Each scene shows the same named points in several views. A view is turned or mirrored, and shifted as a whole, has a little noise and may leave points out.
In the rows, zero is written as 128.

Scene 1
View 1
Puvat: [ 98 145 123 105 142 125 100 165 142 132 106 113 128 129 109  92 102 121
 128 133  78 126  85 109]
sagif: [104 122 123 118 110 107  97 115 108 136 118  91  95 138 140  94  81 109
 154 113 128 148 140  93]
vur: [128  92 150  69 100  97 118 120  92 143 138 143 104 157 184 116  67 132
 158  97 155 141 137 107]
nozos: [128 142 135  91 131 117 111 165 136 136 122 139 136 130 113 101 111 130
 128 122  91 115  85 120]
fim: [193  91 127 125  79  97 120  76  90 131 154 108  61 138 149 114 130  97
 157  74 176 142 163 110]
Tof: [146 180  97 188 117 134  94 126 165 118 104  63  89  96  35  68 183  79
 115 118  76 123 111 102]
suvu: [114 134 120 124 128 131 105 138 135 127 109  88 114 124 104  81 117 103
 131 129 101 136 104 104]
mokez: [179 116 134 117 133 124 117 150 146 118 122 116 119 117  81 105 164  99
 114 114  93 108  78 124]
kere: [175  43 148  94 121 118 127 111  85 127 136  94  84 144 155 123 112  89
 140 103 161 152 117  98]
Fatoz: [133 127 121 124 128 129 106 142 141 124 114  93 109 124  92  98 132  98
 125 125  94 120  99 106]
pez: [193  92 146  75 110 100 128 131 104 135 148 162 102 143 155 128 116 125
 140  81 151 123 116 124]
Memip: [178  82 144  99 134 129 122 141 119 115 125 108 109 125 106 113 139 100
 124 115 119 126  82 106]
les: [133 107 122 143 127 133 109 123 121 116 108  55  94 122  95  86 135  80
 127 126 109 142 105  88]
View 2
pez: [153 123  89 186 119 142 144  88 129 154 145 164 142  99 124 103 117 137
 140 178  80 101  70  62]
sagif: [143 152  58 144 139 130 179 113 125 120 132 128 115 132 149 100 143 116
 147 120  74 116 139  76]
vur: [167 154  54 211 121 141 184  84 109 129 138 144 122 120 137  87 120 119
 140 155  71  84  95  68]
Tof: [104 112 109   4 154 123 133 174 177 124 104 129 132 103 161 161 148 121
 157 101  99 173 168  98]
suvu: [139 141  78 102 142 136 166 141 138 119 114 137 113  99 178 124 134 127
 150  96 102 125 137  91]
Memip: [138 127  81 119 128 142 115 129 132 172 123 172 126  84 153 114 112 165
 148 117 108 125  84  74]
Puvat: [152 139  93 115 129 143 180 139 144 105  98 131 105  73 190 144 129 133
 146  80 113 113 116  92]
fim: [126 131  58 147 136 125 133  93 126 167 164 148 152 151  90  85 148 110
 146 191  55 137 124  67]
Fatoz: [139 130  94  93 139 133 149 140 147 134 112 144 117  90 172 139 131 140
 155  95 105 131 128  90]
mokez: [130 111 110  86 129 145 116 140 160 155 109 170 132  72 163 146 112 156
 150 119 118 137  90  81]
nozos: [167 124 108 139 123 146 168 118 151 115 102 143 115  63 182 146 121 144
 148 106 112 107  83  87]
les: [121 149  64  83 142 132 132 148 130 150 122 149 115 111 162 112 130 144
 156  91  95 139 152  85]
View 3
les: [151  99 129 138 122 119 150 126 151 147 101 146 123 177 110 105 140 133
 138 111  71 127 125 118]
Tof: [136 120 108 115 152 101 197  99 151 123 101 161 114 189 107  32 185 187
 110 101  48 136  26 185]
sagif: [156 115 126 160  85 163 139 162 183 152 110 177 116 194 116 114 149  97
 128 107 132 100 135 126]
Puvat: [104 113 134 161  85 161 138 102 178 136 101 152 124 141  90  87 126  92
 125  92  82  99 123 181]
nozos: [106 131 165 153  88 168 126  98 160 138 111 156 112 132 104  88 119  87
 132 109  98  92 118 195]
pez: [148 166 205 127 100 160 111 135 129 147 139 179  96 155 147 118 121  78
 165 135 167  94 142 155]
Memip: [126 127 184 129 122 119 124 104 119 140 118 148 109 144 128 115 117 105
 165 124  94 115 131 139]
fim: [200 155 170 123 121 137 130 178 131 157 140 183  95 212 159 123 161 123
 150 137 173 117 127 100]
vur: [158 144 173 160  67 187 101 164 166 157 127 184 107 174 130 138 128  60
 152 121 180  82 175 137]
kere: [172 132 178 133 107 130 108 149 132 155 131 159 109 181 140 146 120  92
 168 136 140 117 170  84]
mokez: [117 133 174 122 126 118 136  85 121 136 111 152 107 138 119  89 126 124
 149 121  77 116  94 170]
Fatoz: [122 113 144 145 109 136 145 109 156 135 105 150 115 154 100  88 134 111
 131 104  74 115 109 159]
View 4
Puvat: [129 137 156 158 104 150  87 197 141 117 142 151 144 142 169 143 153  81
 152  64 130 171 161  91]
Fatoz: [134 126 129 135 115 161 100 180 144  94 131 148 121 149 148 152 145 103
 133  96 101 168 149 103]
mokez: [127 172 106 121 125 161  89 172 154  87 145 146 133 141 114 155 144 104
 131  91 111 158 141 126]
sagif: [123  63 134 128 122 147 107 181  97 150 109 133  87 160 183 168 145 112
 112 124  88 142 141  88]
pez: [108 143  96  90 142 120  74 177  82 168 116 120 126 136 137 200 149 103
 115 128 106  91 126 138]
kere: [124 105  86  86 169 139 104 176 101 133 104 118  92 150 130 216 137 123
  98 156  53 109 114 125]
suvu: [133  99 138 139 115 162 103 182 136 105 121 145 108 150 164 157 147 105
 133 102  95 169 149  91]
les: [138  97 112 127 116 172 114 173 153  83 127 141  88 163 143 153 139 125
 116 117  75 170 143 100]
nozos: [124 148 137 139 127 130  81 198 122 125 133 147 145 132 161 164 157  80
 152  89 111 151 146 102]
Memip: [131 153 101 101 144 147  97 174 136  96 129 141 123 144 113 184 143 109
 124 117  85 139 128 129]
Tof: [128 111 118 149  72 210 126 141 186  73 158 157  98 174 139  96 139 127
 117  75 137 193 170 104]
View 5
Tof: [108  62  95  97 125  53 106 231 121  67  74  92 177 149 180 160  88 113
 174 120 116 108  94 128]
kere: [108 165 136 154 104 133 126  84 111 162 129  68 152 156  83 114 129 125
 118 155 145  82 130  92]
Fatoz: [ 90 117  99 110 128 116  96 155 125 104  97 107 143 143 160 129 107 102
 148 121 145 112  84 119]
sagif: [ 88 177 110 150 148  89  87 128  89 143 102  92 156 151 121 133 125 113
 132 167 139 136  86 102]
les: [ 79 108 115 120 130  67  96 180  98 114  80  67 155 171 133 110  81 122
 147 156 121 113  87 121]
vur: [ 92 221 113 175 143 135  94  74 102 168 129  99 144 134 109 139 160 104
 109 162 151 129 101  95]
pez: [123 192 108 160 116 148 121  83 125 147 136 102 158 118 128 166 168 108
 125 122 146 106 135  83]
fim: [149 172 128 172 119  90 128 119 103 154 126  62 192 140  95 173 149 143
 127 183 112 107 151  84]
suvu: [ 89 128 102 117 134 105  93 158 111 113  88 103 138 149 149 126 111 102
 145 126 141 120  78 116]
Memip: [107 127 116 117  97 143 130 122 138 127 119  98 146 143 135 132 122 113
 139  99 145  79 121 103]
Puvat: [ 74 135  87 114 141 119  78 145 121 106  92 118 130 138 169 125 125  89
 141 113 152 129  66 120]
View 6
Fatoz: [137 176 126 124 167  97 137 155 108 143 155  98 123 123  57 152 166 151
 129 104 128 128 120 156]
vur: [113 105 141 175 140  51 137 127 114 180  93  65 124 124 127  97 145 113
 142 172 145 155 122 147]
Memip: [130 150 143 148 137 148 100 139 133 137 119  84 135 101  62 148 110 128
 129 107 121 138 103 135]
les: [131 179 121 121 177 120 135 169 115 141 162 104 107 105  55 144 145 148
 142  98 117 122 127 153]
sagif: [123 142 126 141 175  62 155 153 119 170 139  87 118 117  97 121 171 138
 140 145 139 135 134 157]
kere: [106 114 140 166 153 111 102 152 124 162 101  82  86  94  82  95 112 109
 148 141 105 161 131 141]
mokez: [146 168 138 135 134 158 116 132 139 126 139  80 162  97  61 173 114 141
 127  93 138 122  96 137]
pez: [120 108 150 186 126 116 127 124 144 166  94  61 150  98 119 112 107 109
 143 156 141 146 113 138]
nozos: [154 153 140 141 116 103 138 125 113 146 130  74 175 133  83 172 154 150
 114 115 164 120  93 138]
suvu: [139 173 121 124 162  99 142 155 112 151 160  94 142 123  69 161 161 153
 131 109 138 124 116 148]
Tof: [154 215 108 101 200 162 161 161 151 124 216 113 170  79  58 189 158 175
 150  81 134  92 119 155]
Puvat: [158 175 136 123 134  89 143 136 102 146 150  83 160 142  70 169 167 157
 118 107 154 121 100 147]
fim: [102 117 120 176 190 122 146 159 164 177 121  86 110  53 127  87 117 106
 179 161 116 141 146 152]

Which points are out of place in each view (at most two, in the order of its rows)? Write - if all are in place.
view 1 | -
view 2 | -
view 3 | Tof
view 4 | Puvat
view 5 | les
view 6 | Fatoz

Scene 2
View 1
lil: [146 149  97 129 142 124 144 105  84 123 123 135 144 135 171 115 131 137
 105 122 151 132 157 148]
Laleb: [170 174  69  83 167 114 166  64  36 144 108 141 175 147 209 126 171 133
  67 147 147 135 196 163]
Nez: [157 198  88 100 133 106 150 108  87 130 121 117 174 159 164 119 158 116
 112 168 174 109 179 148]
bibe: [117 147 119 155 113 154 172 128 101 104 140 127 149 135 151 114 120 136
 118 128 145 123 138 126]
lan: [124 179 115 174 112 120 132 156 144 111 121 117 154 171 112 113 141 130
 152 140 170 106 120 136]
Tumu: [105 138 125 161 106 161 170 130 109  87 147 121 142 128 147 111  97 130
 115 125 145 129 128 113]
fero: [112 165 121 161  98 143 160 150 127 103 140 111 157 149 130 111 115 122
 139 143 165 112 129 114]
kunip: [103  90 117 153 119 178 176 111  79  78 163 143 110  90 182 108  72 140
  88  91 113 151 140 113]
vemok: [109 144 118 174 120 152 168 120 100 104 130 133 147 142 146 111 130 137
 115 116 140 132 129 130]
Zude: [105 147 122 148 106 161 181 127 106  88 151 119 147 131 153 111 104 126
 115 141 144 124 143 109]
Veve: [113 119 115 166 126 160 169 116  89 100 137 142 135 118 166 114 104 142
  96  99 128 145 139 123]
fomi: [153 181  88 143 144 113 146 105  86 143  99 137 174 165 160 123 178 138
 103 127 149 120 155 159]
lonas: [145 143 103 140 134 116 124 131 104 117 131 133 124 132 153 114 114 139
 124 109 155 129 140 148]
kolit: [111 176 115 181 106 143 171 138 115 113 123 117 172 166 128 115 154 131
 124 143 158 116 127 125]
tilam: [145 185  87 127 146 125 170  85  69 139 101 136 182 169 176 122 185 130
  91 147 148 124 168 151]
pif: [115 111 113 169 126 159 162 116  85  98 135 147 128 117 170 110 107 144
  99  91 124 147 131 130]
firol: [158 122  94 106 142 108 113 116  89 115 146 138 106 103 176 110  86 138
 111 101 156 135 167 146]
View 2
bibe: [102 134 127 124 169  91 120 142 141 135 118 134  97 139 112  96 122 102
 106 112 140 162 142 128]
lan: [129 116  96 118 144 148 126 170 140 122 125 131  85 168 168 117 107  90
  94 143 116 153 146 107]
kunip: [ 70 146 170 135 189  65 115 119 115 149 105 154 116 114  53  62 140 105
  90  81 183 181 161 132]
Veve: [ 80 132 146 132 183  93 118 143 124 142 107 148 110 122  75  84 131  98
 110 109 158 160 148 134]
firol: [ 85 137 153  81 124 120 113 180  76 109 157 130 131 129  50  98 117 103
  93  90 161 184 171 131]
vemok: [ 99 125 123 134 183 104 118 149 142 135 105 136 102 137 103  99 124  95
 113 121 138 155 141 130]
lonas: [ 98 126 136 101 145 137 121 176 100 120 132 138 110 142  90 103 119  96
 106 113 143 166 157 126]
tilam: [113 128 114 109 169 114 106 190 148 100 127  99 118 127  75 156 115 103
 181 128 103 146 109 177]
lil: [ 93 124 134 106 150 117 112 178 111 109 132 122 118 126  69 119 121 101
 135 115 134 162 141 149]
Tumu: [ 99 144 139 132 170  83 120 129 138 139 111 147  95 139 125  83 126 100
  92 107 152 162 151 124]
Zude: [107 155 132 108 146  71 115 139 148 118 136 131 109 136 126 109 123 113
 105 105 141 174 145 142]
pif: [ 82 127 146 134 185 101 119 149 113 145 100 149 103 121  65  80 138  97
 109 102 160 160 148 127]
View 3
Laleb: [112  90 159 142 171 139 144 112 124 157 116 108 135 191 169 198  95 138
 174 111  40 153 129  57]
fomi: [136 149 135 137 139 130 135  90 141 144 114 110 117 161 145 143 121  98
 103 147  73 123 106  89]
lan: [154 164 141 139 108 136 122  90 133 141 116  98  97 154 119  96 146  97
  80 151 122  96  80 136]
fero: [166 161 139 146 109 161 118 124 132 144 109 100  97 165 122  99 157 102
  80 134 132 128 110 129]
Zude: [170 145 135 155 114 172 129 145 135 142  97 108 120 180 126 105 160 114
  94 122 142 164 132 115]
bibe: [159 150 127 147 121 164 138 131 140 140  93 111 120 176 122 123 152 112
  92 129 131 164 123 108]
kunip: [159 135 101 158 128 181 164 154 177 136  69 128 158 196  95 119 156 136
  95 105 163 231 148  82]
lil: [133 124 139 144 148 139 148 108 145 148 109 107 130 175 126 145 124 132
 124 121 104 155 107  86]
lonas: [130 132 133 138 143 138 146 100 158 142 111 105 130 174 101 118 129 133
 107 125 132 151  84 103]
firol: [116 104 142 142 157 142 162 117 161 150 119 103 148 190  87 132 124 165
 136  98 158 178  79  97]
Tumu: [173 158 125 151 114 172 139 135 150 138  96 113 120 177 111 104 161 110
  85 125 146 172 128 115]
vemok: [158 153 119 144 119 158 136 119 151 138  91 117 122 168 121 118 147 103
  86 134 115 158 127 100]
kolit: [165 165 137 144 108 151 118 110 129 135 108 104  94 159 145 114 148  84
  78 151 101 118 119 117]
Nez: [134 114 175 138 147 137 121 118 100 160 133  90 100 185 162 153 119 128
 146 123  82 115 101 107]
Veve: [158 142 110 151 129 167 155 127 166 138  87 123 141 181 105 123 141 120
  92 127 136 192 131  88]
View 4
Laleb: [120 106 161 218 135  77 135  89 109  82 116 197 106 140  46 149  99 145
 109 120 158 124 153 149]
Nez: [134  87 156 175 118 124 135  92 123  84  98 156 129 115  88 135 114 135
  91 154 106 149 122 148]
lil: [118 105 136 170 115 143 161 124 128 115 100 159 115 120  90 160 120 124
 118 124 141 104 119 135]
fero: [137 101 121 113 111 192 156 143 130 134 106 101 110 102 110 153 135 103
 118 148  89 123  96 125]
kolit: [141 108 134 107 132 171 141 147 110 125 111 100  85 104 110 140 137 118
 115 157  98 152  97 138]
pif: [113 118 112 138 112 173 176 166 122 157 113 136 101 122  84 184 127 107
 151  96 155  72 122 115]
lonas: [118 104 132 151 102 172 187 134 139 126  82 144 125 118 109 167 125 112
 108 128 145 100  97 135]
firol: [110  91 127 189  84 166 201 121 152 120  80 171 155 132  96 176 113 112
 106 108 155  62 110 122]
tilam: [128 112 153 173 140 103 127 112 102  92 110 160  83 125  69 138 115 139
 109 133 139 153 131 147]
kunip: [112 104 109 148 103 181 173 155 133 159 124 137 117 126  69 188 128  97
 155  97 138  55 123 104]
Zude: [131  96 115 126 105 183 152 146 130 145 127 116 115 110  80 163 130 100
 138 133  92  96 111 113]
Veve: [115 114 111 133 113 169 169 158 127 152 113 138  98 124  79 175 128 105
 147 104 146  76 119 114]
lan: [141 106 136 105 113 192 168 143 129 122  78 106 112  97 139 137 137 115
  92 165  98 152  76 149]
bibe: [129 107 124 125 115 173 157 145 125 137 115 120 102 111  86 161 134 106
 131 127 116 108 109 119]
fomi: [124 116 149 166 138 118 149 116 111  94  91 159  91 126  97 139 120 139
  97 138 151 153 112 159]
vemok: [125 116 121 123 124 172 156 152 122 141 112 126  93 115  88 159 134 111
 138 124 129 107 107 126]
Tumu: [129 105 110 116 111 192 165 153 130 153 124 109 111 111  89 168 133  95
 144 124 100  90 112 110]

Which points are out of place in each view (at most two, in the order of its rows)? Write - if all are in place.
view 1 | -
view 2 | Zude
view 3 | fomi
view 4 | kunip

Scene 3
View 1
Tas: [184  68 138  72 125 141  73 158 130 145 130 138 125 154  85 138 123 108
 124 136 100  84 128  75]
damog: [155  69 134  94 125 144  99 158 127 157 143 114 124 158 113 139 110 125
 129 147 125  96 131  89]
pume: [143 140  85 112  65 107  87 135 120  87 129 146 100 101  78 143 161 108
 102  73 132 110  99 123]
belu: [125  97 121 123 101 138 117 149 121 147 154 112 120 141 121 137 116 122
 119 139 143 110 118 117]
lofa: [108  95 134 137  74 104 147 120 123 142 153  92 109 165 133 148 149 159
 156 134 161 149 141 146]
non: [177  65 156  74 109 151 104 150 127 152 140 140 128 172  98 135 127 114
 126 149 111  88 128  90]
Ren: [138 100 124 114  81 115 121 132 122 124 142 125 110 141 105 144 148 134
 133 118 139 119 123 129]
vemo: [147  94 119 104  94 125 105 138 125 133 142 122 114 144  96 141 131 127
 127 122 128 109 123 109]
pefu: [137  98  82 122 109  85  78 129 129 121 133  89  96 119  97 152 144 154
 136  91 140 139 141 110]
zatam: [ 92  99 139 142  54 104 172 106 125 143 160  93 108 166 140 147 155 163
 160 142 174 153 144 164]
vub: [140 121  87 114  98 117  77 149 131 113 135 129 112 113  91 142 129 115
 105  93 130 106 107 103]
febam: [157  76 124 102 137 148  91 165 128 155 145 113 128 148 114 133 102 118
 116 145 122  91 120  80]
nup: [159 101 135  92  61  91 111 105 124 109 125 137  99 154  69 151 187 145
 146  96 131 130 128 135]
ruzes: [113  99 115 138  56  71 135  97 128 121 146  85  95 147 115 154 181 177
 165 103 167 175 146 156]
Ras: [150  48 160 100 126 139 121 138 130 179 153  93 126 188 128 144 114 149
 153 177 129 122 152  95]
muv: [102  95 121 148  60  74 149 103 129 130 150  77  96 153 132 149 175 181
 172 115 171 175 154 170]
luriv: [ 81 132  93 157  60  92 140 117 123 112 154  92 100 119 125 148 151 153
 133 100 175 156 127 161]
sidot: [128 112 115 121  81 132 119 141 125 127 147 122 119 138 115 139 128 126
 117 121 148 114 118 125]
tafi: [166  78 108  94 141 145  69 166 128 140 137 131 127 136  99 136  99 110
 107 131 112  89 121  68]
bokes: [ 93 118  63 161  84  59 109 116 134 106 149  73  87 112 118 151 165 173
 155  79 174 183 139 150]
View 2
muv: [128  99 160  88 114 128 160  88 141 158 129  93 154 116 116 133 184 161
 137 102 109 138 178  82]
vemo: [144 134 128 105  89 112 119 130 171 139 122 128 124 115 117 129  90 162
 148 134 164 175  94 115]
pume: [134  95 132  88  76 103 130 126 146 174 106 124 194 126  95 143  78 206
 160  98 176 109  89 134]
pefu: [144  79 148  94  88 132 155 118 151 149  99 105 164  97  92 145 118 156
 178 121 133 138 125  91]
non: [157 140 118 100  76 115 111 132 179 103 136 149 104 106 141 122 101 152
 124 139 170 204  99 120]
zatam: [112 134 161  86 133 111 152  80 157 171 145 101 152 142 132 119 194 175
  99  87 112 135 184  96]
febam: [147 154 121 113  99 115 117 138 187 135 119 137 100 104 114 128  88 131
 162 151 150 195  99 101]
belu: [127 151 136 108 114 106 129 119 179 158 123 124 131 127 115 124 115 158
 147 129 147 160 123 106]
tafi: [157 134 119 108  87 116 116 146 188 136 109 138 114  93 100 132  68 137
 170 153 160 185  73 109]
lofa: [123 124 153  91 121 112 153  90 155 150 137 104 145 122 124 124 172 165
 124 102 119 144 170  93]
sidot: [123 133 134 101 108 105 129 114 171 160 124 118 145 129 108 123 112 171
 143 118 146 146 119 114]
ruzes: [124  75 164  73 112 126 166  79 129 156 131  90 181 116 114 137 182 181
 136  88 115 116 177  90]
damog: [147 141 127 111  98 115 121 130 181 125 129 134 100 101 121 126 109 134
 145 142 146 196 103 102]
luriv: [108 113 158  91 130 102 155  90 152 197 119  87 189 142  96 136 151 189
 150  88 112  98 159 100]
bokes: [114  67 168  88 121 128 173  87 135 188 100  74 197 111  80 147 157 171
 179  95 106  94 163  81]
Ren: [136 106 142  89  94 113 138 115 152 151 126 118 159 118 119 127 122 176
 140 106 149 143 126 116]
View 3
luriv: [109  94 123 186 126 170 172 152 110 123 150 204 149 121 108 118 162 194
  94 147 148 155 139 138]
sidot: [138  97 152 137 128 135 168 135 106 149 115 184 151 135 125 119 126 147
 153 145 146 133 125 123]
vub: [153  85 156 161 123 113 176 143 110 169 133 184 139 154 131  95  85 142
 163 142 161 145 117 147]
ruzes: [ 72  90  98 135 172 179 204 171 106 131 121 143 146 122  84 120 161 197
  67 140 174 159 121 155]
belu: [132 129 163 126 130 126 137 154 101 154 114 175 160 133 136 147 144 136
 152 149 119 135 106 135]
Tas: [157 100 171  77 151  86 168 148 101 188  88 134 142 158 134 118  84 100
 191 141 155 129  97 146]
Ren: [125  91 146 126 146 139 181 145 108 154 114 170 148 137 114 115 120 156
 135 143 161 142 118 134]
pefu: [124 108 137 161 140 117 166 174 112 168 148 155 145 160 113 108 109 158
 112 136 160 165 106 177]
damog: [145 123 170  89 145 105 147 147 102 169  97 154 157 143 135 137 114 110
 175 148 132 130  99 137]
tafi: [166 107 181 113 129  80 144 149 100 185 110 166 148 159 149 118  82 104
 192 142 143 130  99 144]
febam: [154 120 181  99 135  96 136 149  96 177 101 157 155 145 144 136 101 105
 189 146 129 133 106 138]
pume: [148  53 136 167 131 125 201 136 119 164 138 187 133 156 116  69  81 164
 153 137 189 140 136 140]
Ras: [122 144 162  60 152 122 135 161  89 160  78 132 163 131 131 172 145 109
 153 154 114 124  90 134]
nup: [110  65 118 106 181 146 214 149 113 151 107 139 134 141  92  97 113 163
 120 138 192 143 124 148]
zatam: [ 87 118 124 123 146 188 173 150 105 111 106 186 163 103 108 152 194 176
 102 155 132 144 124 115]
View 4
non: [ 91  79 145 124 114 156 107 124 108  98 160  92 137 146 129 108 152 106
 205 201 112 123 128 153]
nup: [129 110 161 132 121 150 124 151 147  99 130 167 149 111 140 101 156  37
 149 126 104 125 105 145]
Ras: [ 89  86 172 171 107 174  96 118 134 115 144  77 109 136 105 136 151 110
 195 189 153 114 184 165]
pefu: [ 98 167 154 132 137 156 140 132 150 131 159 137 156  93 144 122 142  97
 135 126 147 101 120 141]
damog: [ 82 103 135 100 124 153 113 116 111 115 176  86 137 139 141 124 147 119
 196 194 124 123 116 146]
ruzes: [143 140 191 169 126 166 111 153 182 145 118 164 132  84 123 141 158  42
 107  93 160 118 142 151]
luriv: [145 142 176 126 141 167  96 155 175 186 139 150 139  93 140 168 167  66
  94  96 176 132 115 143]
muv: [145 129 199 174 124 170 103 152 188 157 114 157 119  91 114 150 161  46
 112  95 171 126 152 153]
vub: [101 143 132  84 147 149 130 132 126 142 176 123 162 114 162 130 150 109
 155 145 127 122  87 136]
Tas: [ 82 104 141 114 117 144 125 117 105  88 171  95 143 137 140  98 140 112
 208 198 100 115 120 147]
pume: [116 134 134  72 146 137 129 147 136 140 166 155 171 107 170 118 150  82
 134 128 110 130  62 133]
bokes: [132 190 187 143 141 167 126 150 180 169 136 164 153  71 139 153 144  74
  86  80 185 109 127 143]
sidot: [118 106 152 102 131 157  98 137 135 151 162 117 135 126 144 145 158  94
 149 153 144 127 112 147]
vemo: [106 111 151 115 127 153 110 130 132 128 160 116 139 121 137 128 150  94
 167 158 132 122 115 147]
lofa: [124 103 175 144 126 168  93 138 153 149 143 123 126 117 126 145 158  77
 151 144 154 124 140 149]
Ren: [121 109 155 118 130 155 109 140 140 138 145 135 142 113 138 130 157  70
 149 139 134 128 117 142]
belu: [112 107 155 113 129 164  92 127 134 157 161  98 137 125 139 146 154 109
 161 175 153 125 129 152]

Which points are out of place in each view (at most two, in the order of its rows)? Write - if all are in place.
view 1 | -
view 2 | muv, vemo
view 3 | ruzes, belu
view 4 | damog, lofa

Scene 4
View 1
bof: [ 90 156 157 153 130 127 136 146  89 142 164 106 164 143 121 104 148  89
 100 136 152 133 125 167]
temo: [101 137 165 134 111 104 140 168 114 122 153 107 112 114 128 110 135  80
 109 129 190 138 109 204]
Fanal: [104 130 148 144 136 128 125 141 110 145 148 110 143 121 128 107 130  96
 104 129 161 133 136 172]
gom: [ 83 129 177 149 112 121 103 133 102 145 163  98 151 123 121  81 128  67
  85 126 173 120 146 144]
nav: [131 126  73 131 193 164 157 120 128 159 122 120 197 157 128 151 129 155
 111 129 116 110 153 130]
soz: [116 108 114 123 150 138 131 129 142 143 128 112 152 130 129 129 116 112
  91 114 163  99 150 129]
kemez: [ 95 158 167 150 121 114 145 168  93 132 160 108 131 125 123 107 148  87
 113 141 168 152 109 212]
Peb: [ 97 129 151 135 122 123 128 141 114 135 155 103 154 133 124 108 133  82
  87 125 173 112 135 143]
lud: [116 100 144 156 163 147  83 120 116 168 130 121 139  93 136  93  95 115
 117 126 145 140 168 182]
rufev: [ 95 146 149 141 127 125 141 143 105 136 160 103 161 146 120 113 145  88
  93 131 162 119 127 152]
gatez: [116 137 135 138 146 126 143 158 115 137 142 114 131 120 128 125 130 110
 124 137 161 143 120 205]
meso: [105 130 148 142 137 132 121 140 112 146 145 112 148 124 128 107 124  98
 102 130 160 129 138 167]
View 2
nav: [129 116 101 189 103 114 154 130  92  83 123  36 122 111 132  83  99 112
 160 108 107 189 143 166]
gom: [146 123 106 128 112 130 122 150 163 128 104 166 126 129 160 125  92 144
 107 123 109 114 152  86]
soz: [152 114 117 163 110 107 171 148 139 112 140  99 111  97 163 118  89 127
 134 116 102 147 119 128]
lud: [150  80 136 128 108 113 156 143 122  93 133 133  70 139 168 133 113 140
 135 110 112 109 162 152]
bof: [131 135 102 136 105 134 102 144 123 128  82 144 141 142 145 126 109 135
 117 102 109 150 169 103]
gatez: [134 129 126 130 103 113 125 146  88 129 111 135 121 143 160 169 121 127
 127  77 109 167 157 134]
Peb: [142 136 101 145 114 123 133 151 142 133 107 140 136 118 159 133  95 136
 116 110 104 146 138  97]
Fanal: [139 123 114 133 110 122 131 148 121 125 111 142 120 132 161 141 110 133
 120 101 107 144 153 118]
kemez: [129 139 117 117 102 127  97 151 100 144  86 169 136 155 156 171 123 133
 109  79 109 163 171 107]
rufev: [136 143  97 146 108 127 117 146 128 130  98 134 146 128 149 127  98 131
 117 107 105 156 149  97]
meso: [135 124 112 145 109 118 135 145 121 121 114 121 118 125 157 133 106 131
 128 104 107 151 148 125]
View 3
kemez: [124 151 148 117  82 160 167 129 120 114 146 146  97 135  74 118 101 154
 144 116 116 150 156 165]
Fanal: [142 124 137 122  99 154 134 138 108 139 140 139 116 129 108 125 130 130
 138 127 111 140 124 166]
meso: [145 124 139 124  99 151 132 140 107 140 139 138 115 133 108 128 133 128
 134 130 111 139 117 166]
gom: [128 124 149 140 110 172 160 140 135 147 133 135 121 129 136 128 121 121
 170 135 117 141  94 156]
temo: [123 128 118 120  94 165 146 130 109 139 136 137 111 110  96 133 100 163
 150 127 105 149 157 175]
nav: [178 103 114  85  88  98  84 173  49 181 150 142 104 179 101 121 194 111
  74 117 107 149  92 180]
rufev: [118 124 130 121  89 152 161 152 113 164 139 141 106 147 122 124 118 144
 153 126 118 168 105 167]
lud: [183 117 149 133 121 157 101 117 108 118 135 134 130 112 107 131 160  95
 120 138 101  99 120 168]
Peb: [128 115 130 123 101 154 147 151 112 165 136 136 115 137 127 129 125 138
 150 133 115 155 104 171]
gatez: [144 134 128 110  87 143 126 132  94 126 146 146 105 128  74 123 123 149
 122 121 107 142 158 175]
View 4
nav: [151 133 182 132 104 122 145  66 108 111 163 107 174 137 167 175 122 136
 163 100 150 133 168 121]
gatez: [117  97 100 154 111 143 127 114 131 103 127  74 103 125 123 179 131 116
 118 141 112 116 145 144]
soz: [125 131 110 132 116 122 120 101 133 122 157  92 154 138 131 159 129 115
 138 115 115 142 176  86]
bof: [105  82  87 107 115 140 105 115 129  89 122 114 106 141 151 158 113 118
 124 171 129 115 152 129]
temo: [101  96  58 142 124 139 113 135 143 110 125  75  91 124 114 171 134 108
 110 149  96 136 158 121]
Fanal: [111  98  87 131 111 138 110 115 135 102 131  91 121 141 125 156 123 109
 127 152 115 114 152 113]
meso: [115 101  92 129 113 135 110 112 136 101 135  94 125 144 124 155 119 111
 127 149 114 112 152 110]
rufev: [108  94  87 106 119 132 106 115 130 103 128 113 112 141 151 161 123 117
 129 157 124 136 165 116]
lud: [124 112 110 160  98 140 109  96 142 100 145  69 155 158  89 133 114 103
 133 138 113  69 132  93]
kemez: [100  74  70 132 116 149 111 132 135  92 108  88  76 127 133 176 126 114
 109 171 112 112 144 150]
gom: [ 97  90  57 102 117 136  84 124 144 102 128 111 128 159 127 131 114 101
 125 171 114 114 159  83]
Peb: [107 103  77 109 121 128 102 120 137 106 136 109 124 144 137 152 122 109
 130 152 114 140 171  93]

Which points are out of place in each view (at most two, in the order of its rows)? Write - if all are in place.
view 1 | temo
view 2 | soz, meso
view 3 | rufev
view 4 | -
